Each row is a point on a tangle of strands that fork and nearly touch. The rows are in no order.
Two points are linked if the straight distance between their rows is under 37.9.
Bibo: [ 22  22   0  -3  21   6  -1 -10 -15 -13  -5 -26   7 -11 -22 -13  18   2
 -20   6]
peb: [-21  -4  10   5  10  -8 -17  23 -15   8 -18  32 -32  13  31   3  -4  -4
   4  12]
zogi: [ 19  14  -8   8  -2   2   7  -6 -16  -4  -5 -13   2   0  -4   0   4  -1
   3   8]
Fumo: [  6  -9  11 -16  12 -14 -11   2  14   6  15 -34  13  16 -29   2  12  19
   2   9]
Navev: [ -3  -1   9   0  14   6  -1 -15  -4   0  -5  -9   1   1   3   3   5  -3
  -5   0]
kas: [ -5  13  -7   8  -1  11   2  -2  -7  -3  -7  17  13 -15  14   1  -2 -17
  -9  -9]
paga: [ 20  20 -21  10 -16   0   9   5 -24  -8 -10   3   6  -6   1   1  -5  -8
   5   6]
nenol: [  5   2  -2  -3 -19  -6  -3  15  14   8  22  -9  23  -7 -23   6  -3   7
   9   1]
nif: [  0  -8  12  23  -1   6   3   6   2   4  -9  16   0 -21  12   1  -7   3
  -4 -13]
Vuru: [-18  10  -8 -10  -3   8  -5   2 -15  -5   2  19 -31  19  22   0   1 -10
   6  15]
ginam: [ 14 -10  -5  30  -3   6   2  -1 -10  18  -6  20 -15  20  32  -2  -7   4
  26   7]
Fure: [  0 -10   9   1 -16   0   3  14  23   5  25  -4  14 -22 -27   2 -11  12
   2  -7]
lol: [ -1   2   5 -18  16  -2 -11  -9  12   3   9 -27  14   8 -19  -5  16   4
  -8   3]
lukoz: [  5   0  13  10  10  19   6 -28  -6   3   0  -6 -16   5  11   1   6  -4
   4   6]
sek: [ 25  19 -10   2   2   2   6  -5  -8 -10  -9 -21  19  -9 -18  -4   7  -2
 -15   1]
puli: [ 12   4  10 -12  14 -17 -19  14   2   7  18 -29  22   4 -29  -4  19  21
  -3  13]
gisuf: [-13 -15   2  -5  -8 -10   9   7  12 -17 -11   0   8 -19 -12   0 -11   1
 -15 -19]
tob: [ -9  -8  -5 -13  -6  -5   7  -6  16 -10   0  -8  10  -1 -12   3  -4  -3
  -7 -12]
defun: [  7   1  -9  11   9  -1   2 -13 -16  11 -11  13  -7  26  27   4   3 -16
  17  12]
selag: [ -3 -12 -20   3   9 -11   6   4  -3   0 -20  19 -19  41  37   1  -4  -7
  15   6]
kis: [ 16  22  -3   1   0  13  -4   1   8   6  12 -12  40 -14 -14 -11   7  -9
 -10   0]
Bek: [-15  -2  -8 -20 -11  -7  -3   2  13  -2   7  -4  -2  10  -3   7  -3   2
   4  -4]
durob: [ 11  13  12   4  18  10  -4  -2 -17  -7   5 -14  -2 -26 -17 -14  12   7
 -17   5]
nife: [ -7   3  16  -6  30 -10 -19   6  -4   5   5 -13  17  -6  -7   0  13   4
 -11   6]
Kuze: [ -1  -6   7   0  -5  -6   8  15   2 -19  -1  -4   2 -33 -27  -3  -9   9
 -19 -12]
Vumet: [ -8 -27   4   6  -4  14  15 -21  17  -8  -4  12 -30   5   9 -10 -10   3
  -1  -7]
Pifel: [  7 -20  -6  19 -17  12  10   1  23  11   7  18 -11   5  15   1 -16  12
  13 -12]
vatab: [ 12 -17 -11  12 -27   8  22  -1  18  -9   0  19 -20 -10  -5  -8 -21   6
  -2 -10]
ribef: [-10  17  11 -17  15  -5 -21   7  -9   9  13 -13   9   2 -13   4  13  -1
  -3  17]
koga: [ -4   4   3  -3  -9  11  -4  -5  17  11  18  -1  29 -11  -3   4  -2  -9
   3  -9]
Rak: [ -3   5   3   3  -9  15   4  -4   9   0   9  12  12 -19   3   0  -4  -8
  -5 -12]
zubo: [  5  -9   0   6 -25   8  15   8   8 -13   6  14 -14 -25 -16  -4 -15   5
  -7 -10]
Fes: [  5   3  -2   7   0  30  11 -31   1   0   5   6 -26  12  21  -5   4 -10
   6   6]
Buguk: [  2   2  -3   4   9  14   1 -22  -9   4  -3  14 -25  26  31  -2   6 -12
  14  16]
vug: [  3 -14  14   6  -2  -2   5  10  16  -5  13  -4  18 -31 -28  -5  -8   8
 -13 -10]
vese: [ -2   2 -10 -13 -10  20  22 -24   3 -22  -2   1 -18 -10  -7 -10  -5 -12
 -16  -4]
natip: [  2 -13 -20   4   3 -12   8 -13   3   4 -21  11   3  39  35   7  -4  -9
  15  -3]
buf: [-17 -12  17 -19  19 -21  -9   9   7  -7   2 -20  -1  -3 -22   3   8  13
 -13  -2]
bimi: [ 22   5   9   6  27  -8  -5   5  -5  -3  -1 -19  29 -10 -24 -11  18  14
 -15   0]
lut: [  6  13 -14  -7 -23  -8   0  17  -1  -1  10  -4  20  -1 -13   7  -2  -1
   7  -1]
noru: [ 7 -2 -6 20 -8  5  1 -1 -9  9 -7 17 -5  4 20  2 -2 -1 13 -1]
Naso: [-11  11 -20 -11 -16 -16  -9  21 -15  -1  -3  11  -6  11   8   7  -3  -3
  11   4]
vep: [  1 -10 -12  -7  -5  -3  19 -13   0 -26 -20  -7 -18   7   2  -3   0  -1
  -6  -6]
Nufa: [ -9 -11  12  -8  16 -17 -12   8   5   7   4 -15  10   5  -7  11   9   6
   2  -2]
teni: [ -3  -2  -3  22  -3  14   7  -2   2   2 -15  27   9 -19  24  -1  -8  -8
  -8 -18]
kor: [  2   3   9 -16  15 -20 -13  19  -7  -5   7 -24   6  -1 -27   0  13  16
 -11   6]
sem: [ -5  -7  -6  10 -15  24   9 -10  19  11  16  21 -13   4  21  -5 -12  -1
   7  -7]
futeb: [ -7  -7   9  -5  17 -11   2   5  -4 -14 -13 -12   2 -18  -9   1   4   3
 -22 -10]
kibo: [-15   0   1 -19  -2 -12   0   2  -2  -9  -5 -13 -15   8  -6   9   4   3
  -2   2]
Fasu: [  2   6 -25  11  -5  -8   2   0 -15   8 -14  26   1  25  31  -4  -7 -17
  19   7]
faref: [  8 -17  -8  10 -23  13  17 -13  27   1   9  10  -2  -4   0  -2 -15   1
   4 -15]
Pubut: [ -9  -1   5  -7  16   1  -1  -4   7  -4  -4  -7  23 -16  -7  -3   7  -7
 -21 -13]
Zik: [  0 -18  14  11 -10   2   7   8  12  -4  -5  10 -14 -21  -1  -2 -13  13
  -4 -12]
venim: [-20  -1  23   7  11   3 -18  15  -6  15   4  16  -8 -12  12   5   1   0
   1  -1]
vupa: [ 24  12  -1   0   7  -2  -6   7   4   7   8 -21  39  -5 -24 -12  14   7
  -5   3]
rebes: [  2 -20  -5  12  -7   7  14  -3  13  -3  -8  16 -22  10  23  -6  -9   8
   3  -6]
Fozer: [ -4 -13 -16  -4   3  -6  13 -16  11  -4 -20   2   5  26  20   8   2 -13
   3 -11]
kan: [ 15  10   4   9  -4 -15 -12  11 -18  19   4  -7  13   8  -1   7  -1   5
  24  15]
Raz: [ 11  -7  -6  -3  -9   3  17 -18   3 -17  -5 -16 -13   1 -14  -3  -4   2
  -1   1]
Nad: [ -6  24  -2 -16  -3  -2 -12   1 -11   5  11 -10   3  11  -2   6   4  -6
   7  15]
pugo: [-17   3   2 -17  -2   1  -4   3 -11  -7   2   0 -31  14   5   6   6   1
   6  11]
Zusur: [ 19   4  14  17  33 -10  -5   6 -18  -1 -12 -13  18 -18 -11  -5  13   7
 -11  -2]
basi: [-13  -9  34   4  20  -3 -20   8  -4  19   8   5 -15   1   8  13   5   7
   6  10]
lopo: [  8  20 -10 -12 -10  13   6  -6  11  -7   9  -8  28 -15 -17  -6   1 -12
 -17  -7]
firod: [  2  11 -22   0 -15 -16  -3   8 -18   6  -6  10  -3  22  19   2  -6  -6
  26  11]
sufe: [ -7 -17  30  15  16   4  -9  -5   6  20   4   2   3  -3  12  10   3   6
   4  -2]
figo: [-26   2  15   0  13  -5 -21  21 -15  11 -14  26 -15  -4  25   7  -3 -10
  -4   5]
sut: [ -9   0   5 -14  -7  13  -1 -17  26   3  25  -7  17 -11 -19  -4  -5  -6
  -2   0]
dev: [  5   3  20  14  28  -1  -2   0 -20  -4 -11  -9  -8 -20  -5  -3  11   4
 -15   1]
doku: [ -1  15 -18 -11 -27  -5  -2  13  -6   0  10   2  -2  11  -3   7  -3   1
  15   5]
Kivop: [  1   6   4  -8  13   8  -1 -16  15  -1   3 -20  26  -2 -16  -6  11  -6
 -14  -7]
Nipe: [-17   2 -18  -2 -28  12   2  20  13   4  12  31 -19  -4  10  -7 -15   4
   6 -10]
Damov: [ -4   0  11 -14  -3   9  -2 -10  14  -4  20 -15   1 -14 -31 -12  -5   4
  -8   3]
reni: [  2  17 -12 -17  -5 -13 -11   4 -21   2   0 -16  -8  23  -5   8   8   0
  12  23]
lumos: [ -9 -20 -12  -7   6  -6  15 -12   6 -20 -32   2  -8  14  16   1   0  -5
 -13 -17]
sopen: [-13   0  -5  -2 -17   8   1   8   7   1   9  18  -4  -9   7   3  -7   0
   0 -12]
Sibup: [ 5  3  0 13 -8 -5 -5 13 -9 13  2  7 -4  1  7 10 -5  6 18  6]
poba: [ 14  18  -7  -3  -5 -16 -16   3 -20  19   4 -15   6  26  -3   7   1  -2
  25  26]
Miti: [  1   1   0  -4   2 -12  10  12 -11 -24 -16  -8  -8 -23 -18  -4  -1   2
 -22  -8]
fitut: [ 10  18 -20  10 -16 -11  -1   7 -26   8 -10  16   8   3  11  -1  -8 -15
  20   9]
perom: [  5  -9  15  10  16   3  -5 -15   9  12   2  -8  13   9   6   8   8   3
   5  -2]
Vugo: [-14  -8  -6  -1   4 -15  -9  18  -7   6 -12  24 -26  33  28   6  -5  -1
  14   9]
ruf: [-11  -9   5  -7  -5  17  13 -30  10 -10   3   0 -22  -1  -1  -6  -4  -3
  -6   1]

A fork is a point with three links. Follow the links from the first point to the second and name the forks in between, in order.
kis, Kivop -> firod, Kuze
poba, fitut -> Kuze, firod
lukoz, nenol -> firod
sem, sopen -> Pifel, Rak

Follow the links from the first point to the second, and from the first to the third. Name the last point that the two ways share.
ruf, Nipe, Damov -> Rak
fitut, tob, ginam -> Kuze
buf, vupa, Buguk -> firod
puli, Fes, sek -> firod
kan, Fasu, Bek -> Kuze
faref, sut, Nipe -> Rak

Name the points in between on the shortest way along the links from the first point to the second, in order.
Vugo, Vuru -> peb, figo, venim, basi, sufe, perom, Navev, lukoz, Fes, Buguk, defun, Fasu, firod, Naso, doku, lut, nenol, Fure, vug, Kuze, gisuf, tob, Bek, kibo, pugo
kis, Miti -> vupa, bimi, Zusur, dev, durob, Bibo, sek, zogi, paga, fitut, firod, Naso, doku, lut, nenol, Fure, vug, Kuze
kas, vese -> teni, nif, Zik, zubo, vatab, faref, Pifel, rebes, Vumet, ruf
kor, gisuf -> puli, Fumo, lol, Kivop, Pubut, futeb, Miti, Kuze
